The views of a scene show one set of named points, each view turned or mirrored, shifted and resized as a whole, with a little noise and some points left out.
In the rows, zero is written as 128.

Scene 1
View 1
Rezo: [121 136 114 160 125 139 134 135 127 115 161 121 103 104 144 132  99 164
 125 117 142 168 139 110  83 129 159 148 116 160 113]
kozus: [ 60 146 134 161 117 130 131 140 143 135 156 123 131 125 125 129 131 179
 100 119 134 185 156 124 117 151 162 160 157 121 126]
gik: [ 95 132 106 133 126 100 136 153 142 131 140 112 121 123 158 115 136 141
 129 115 106 149 139 147 117 132 159 154 128 158 112]
rini: [ 85 126 109 144 115 124 130 163 144 118 155 127 154 102 135 133 138 170
 134  88 134 172 139 135 115 135 176 137 128 127 122]
venag: [147 133 101 153 115 120 130 149 136 122 134 136 113 106 175 122  83 120
 165 120 150 129 105 139 107  98 144 129  70 175 116]
tunug: [118 141 117 161 116 143 130 141 130 114 152 134 118  98 139 134  94 159
 137 113 157 166 130 113  94 118 157 135 102 149 117]
Dopa: [ 75 141 118 123 146  87 147 134 137 146 143  86  72 144 165 103 160 141
  91 139  69 154 167 150 109 161 153 190 168 182 108]
dubun: [152 153 127 176 138 163 137 108 100 111 177 111  41  98 147 139  66 161
 111 144 151 172 144  71  39 126 146 155 101 192 104]
rok: [142 129  99 141 128 120 131 150 127 118 149 120 105 101 167 121 102 134
 152 116 131 138 119 132  89 112 154 140  83 181 110]
nedab: [108 146 122 151 126 115 138 128 130 138 142 109  76 132 160 116 106 139
 114 147 118 150 146 128 100 130 140 163 123 176 108]
peba: [133 138 111 166 113 145 127 148 130 111 154 140 124  99 150 139  83 156
 154 108 167 160 120 114  91 107 157 131  85 153 120]
Pumo: [ 96 130 116 154 106 130 127 155 145 119 145 137 150 105 139 133 113 162
 145 101 154 166 127 133 116 122 162 133 113 129 124]
gef: [124 135 112 162 154 160 137 132 108  88 202 103  88  66 118 145 113 200
  98  91 131 201 158  69  31 147 190 149 133 167  98]
vosi: [108 139 123 179  86 161 115 151 141 111 147 165 166 101 122 151  69 171
 157 103 202 171 111 118 114 105 159 113  84 105 133]
rar: [119 161 139 189 116 172 127 120 122 114 167 132  90 105 128 144  64 178
 111 138 178 183 142  81  71 126 147 145 110 146 116]
View 2
rini: [125 133 142 120 125 150 131 142 140 166 128 123 122 115 119 133 145 136
 132 113 108 119 119 134 139 111  95 176 148 137 110]
Dopa: [125  87 137 127 137 145 107  89 112 131 128 114  85 150 102 150 100 130
  95 131  98 144 119  97 134 158 120 127 143 136  97]
gef: [150 135 161  80 136 140  97 169 135 160 133 121 117 117 104 121 139 142
 114  85  78 125 149 132 136 116 134 120 172 108  95]
rar: [140 128 145  99 133 155 126 169 137 160 146 133 122 112 124 124 135 131
 139 109 112  98 122 149 100 106 124 106 170 134  98]
gik: [118 119 136 130 133 147 128 120 130 150 129 122 111 129 117 140 126 127
 116 124 108 129 111 115 139 131 100 161 140 140 108]
kozus: [140 106 144 104 110 161 111 130 117 169 131 114 110 123 107 142 143 155
 145 119  98 116 124 142 114 110  96 154 165 141 115]
Rezo: [133 130 143 111 137 148 125 153 136 154 137 127 120 121 122 130 131 129
 125 111 108 114 122 131 126 119 116 131 155 131 103]
Pumo: [125 133 139 121 126 154 136 145 137 167 132 125 125 112 124 134 144 133
 140 118 113 112 113 136 129 108  94 170 146 140 113]
rok: [116 147 138 133 149 139 143 151 149 148 135 136 121 118 128 126 128 109
 115 114 117 120 113 121 142 125 116 144 137 130  97]
vosi: [129 148 139 115 120 161 146 172 146 177 138 136 138 100 132 125 158 132
 163 112 122  93 110 162 116  87  92 164 153 144 115]
venag: [112 153 133 140 151 144 156 156 152 149 139 141 128 114 135 126 128 101
 123 121 130 113 102 129 137 118 105 148 131 136 100]
nedab: [122 116 134 126 144 149 129 127 132 143 136 128 107 129 121 136 115 122
 115 126 116 121 109 117 122 134 118 121 145 139  96]
peba: [125 149 139 119 137 150 142 165 149 160 139 137 129 109 130 124 139 118
 136 110 119 106 113 141 128 106 108 146 147 133 102]
View 3
kozus: [133 126 128 150 119 110 159 110 125 106 124 131 107 164 104 110 105 110
 102 143 128 133 152 133 104  97 128 146 118 150 116]
Pumo: [140 140 131 140 125 112 158 119 120 115 134 108 123 144  97 119 113  96
  99 154 141 139 150 110 106  98 114 139 114 147 108]
rini: [138 143 129 144 124 111 153 122 124 115 128 121 122 150  93 117 109  95
 105 161 133 134 149 117 100  98 115 135 108 154 117]
Rezo: [131 127 141 128 128  99 143 120 128 122 133 120 119 133 107 119 122  95
 112 129 133 130 147 124 110 108 117 143 128 135 107]
gef: [128 130 145 119 121  85 146 123 151 128 118 170 121 122 112 125 125  80
 139 112 134 129 154 139 110 106 120 135 132 149 104]
Dopa: [114 102 137 145 119  95 103 123 113 121 128 134 100 175 101  95 116 130
 110 138  92 106 135 155  98 130 132 140 109 126 154]
nedab: [125 112 141 131 127 101 125 118 111 122 138 107 112 146 107 112 125 114
 107 129 121 121 138 132 112 118 122 146 124 123 125]
vosi: [148 145 134 139 130 117 182 113 123 110 136  93 128 124 104 129 116  82
  96 145 162 150 154  97 113  86 110 145 131 150  85]
dubun: [123 111 151 111 130  88 135 116 130 128 136 123 117 113 123 125 138  92
 125  91 137 124 143 132 125 116 120 149 149 118  97]
rar: [136 120 143 126 126 102 160 106 127 116 135 118 110 126 120 127 124  94
 111 106 147 136 152 123 121 100 124 150 147 132  87]
gik: [130 129 135 141 126 105 131 125 113 121 133 108 119 154  93 110 118 108
 104 155 118 123 141 125  98 114 116 135 107 137 132]
peba: [136 132 142 125 131 103 151 118 125 123 137 109 124 123 108 127 125  88
 111 128 144 136 146 111 114 103 110 141 132 136 101]
tunug: [135 134 138 130 132 106 150 120 124 120 136 109 125 129 105 122 124  91
 107 136 141 134 148 115 111 104 113 142 128 136 105]
View 4
vosi: [123 105 149 140  87 126 151 171 179 139 143 171 156 100 159 174 182 151
 143 175  96 129  68 106 128 130  84 173 104 113 144]
Pumo: [117  92 130 125 108 137 159 140 165 117 136 165 156 109 112 128 157 138
 141 146 109 141  78 121 123 126  88 153 120 129 134]
Dopa: [106  97  96 134 154 147 163 116 146  90 123 149 139 118  22  58 144 114
 129  95 155 155 115 164 129 129 119 116 112 148 121]
rok: [109 122 128 154 110 139 132 149 166 105 143 158 151  94  90 127 179 150
 124 130 107 110 104 143 110 139 100 135 150 110 143]
rar: [109 122 127 175 119 133 153 190 174 147 139 158 135  99 115 152 196 135
 138 153 141 131  99 145 134 132 116 148  72 115 143]
gik: [118  98 120 123 122 140 156 126 159  99 133 161 155 109  79  99 156 132
 131 126 117 138  94 136 122 133  94 138 132 132 132]
tunug: [115 117 133 150 108 133 145 160 173 125 139 163 150 103 113 141 184 142
 129 150 113 126  95 129 121 135  97 148 111 115 139]
venag: [107 119 133 161 102 147 134 151 162 106 150 157 151  84 105 139 177 160
 130 135 100 108  84 133 105 130  98 134 164  97 141]
rini: [126 100 136 108 107 124 153 131 175 113 134 166 163 120 110 121 162 131
 128 146 106 143  98 119 131 142  81 159 109 139 130]
dubun: [ 99 142 121 197 126 134 136 197 174 137 143 152 131  91  82 140 212 136
 118 135 151 114 128 166 124 142 128 131  87 106 151]
gef: [116 142 127 151 120 103 138 176 186 137 136 159 152 124  82 125 212 114
 101 140 137 128 166 158 134 169 107 154  54 134 139]
kozus: [123  87 124 119 126 132 173 142 168 124 126 163 150 122  99 115 156 121
 142 144 133 160  88 127 143 127  97 157  77 146 127]
Rezo: [114 119 127 153 118 131 145 163 170 126 138 161 146 105  93 129 183 133
 125 138 126 129 111 141 127 139 106 148 102 123 137]
peba: [114 120 138 155 103 133 138 166 173 123 144 164 152  96 122 151 186 148
 129 152 105 116  94 128 117 138  96 148 121 109 143]
View 5
Rezo: [137 126 151 118 106 137 129 156  99 144 110 117 114 117 113 110 125 132
  93  92 131 130 124 118 161 100 118 141 124  97 124]
venag: [150 128 137 110 114 141 150 142 102 138 133 137 114 121 100  94 125 126
  86 102 131 130 111 132 120  91 155 173 109 143 139]
gef: [138 117 161 126  91 146 113 168  84 156  80  95 132 102 136 125 137 132
 118  78 122 139 127 124 200  79  70 121 121  73 132]
dubun: [135 123 146 160  87 128 128 154  65 151  90  99 137 122 133 131 136 141
 102  66 108 146 129 111 167 105 107 178 131 115 115]
nedab: [125 135 147 117 125 123 117 156 120 140 130 117 107 120 123 121 103 118
  88  99 129 132 128 103 159 117 127 167 130 123 113]
peba: [145 122 149 117  97 147 150 145  89 141 116 127 111 116  95  91 136 140
  86  91 134 126 112 132 137  90 137 144 119 104 136]
Dopa: [113 140 155  95 153 113  79 175 163 145 143 108 105 118 152 142  68  88
  99 115 133 142 141  82 187 129 102 161 131 124 100]
rar: [131 124 152 153  88 130 134 147  77 145 100 105 115 120 115 112 136 146
  83  71 122 130 128 108 159 112 123 157 137  97 114]
gik: [132 131 155  87 133 136 117 158 137 141 140 126 100 115 114 106  99 110
  91 117 145 128 120 116 157 101 127 139 118 114 126]
rok: [144 127 141 107 115 143 134 150 104 145 128 132 121 116 111 101 120 120
  97 101 134 135 115 132 141  88 135 165 109 136 138]
kozus: [118 129 166 101 117 131 118 157 134 141 120 112  82 111 104 103 110 127
  80 103 143 109 134  96 173 116 120 107 138  66 112]
tunug: [136 125 145 125 100 139 143 147  91 139 114 121 109 119 104  99 132 138
  84  90 130 124 120 120 141 101 141 149 125 107 129]

Which points are out of place in each view (at most two, in the order of its rows)? Write none if all are in place.
view 1 | Dopa
view 2 | rini, kozus
view 3 | peba
view 4 | Pumo
view 5 | rar, tunug
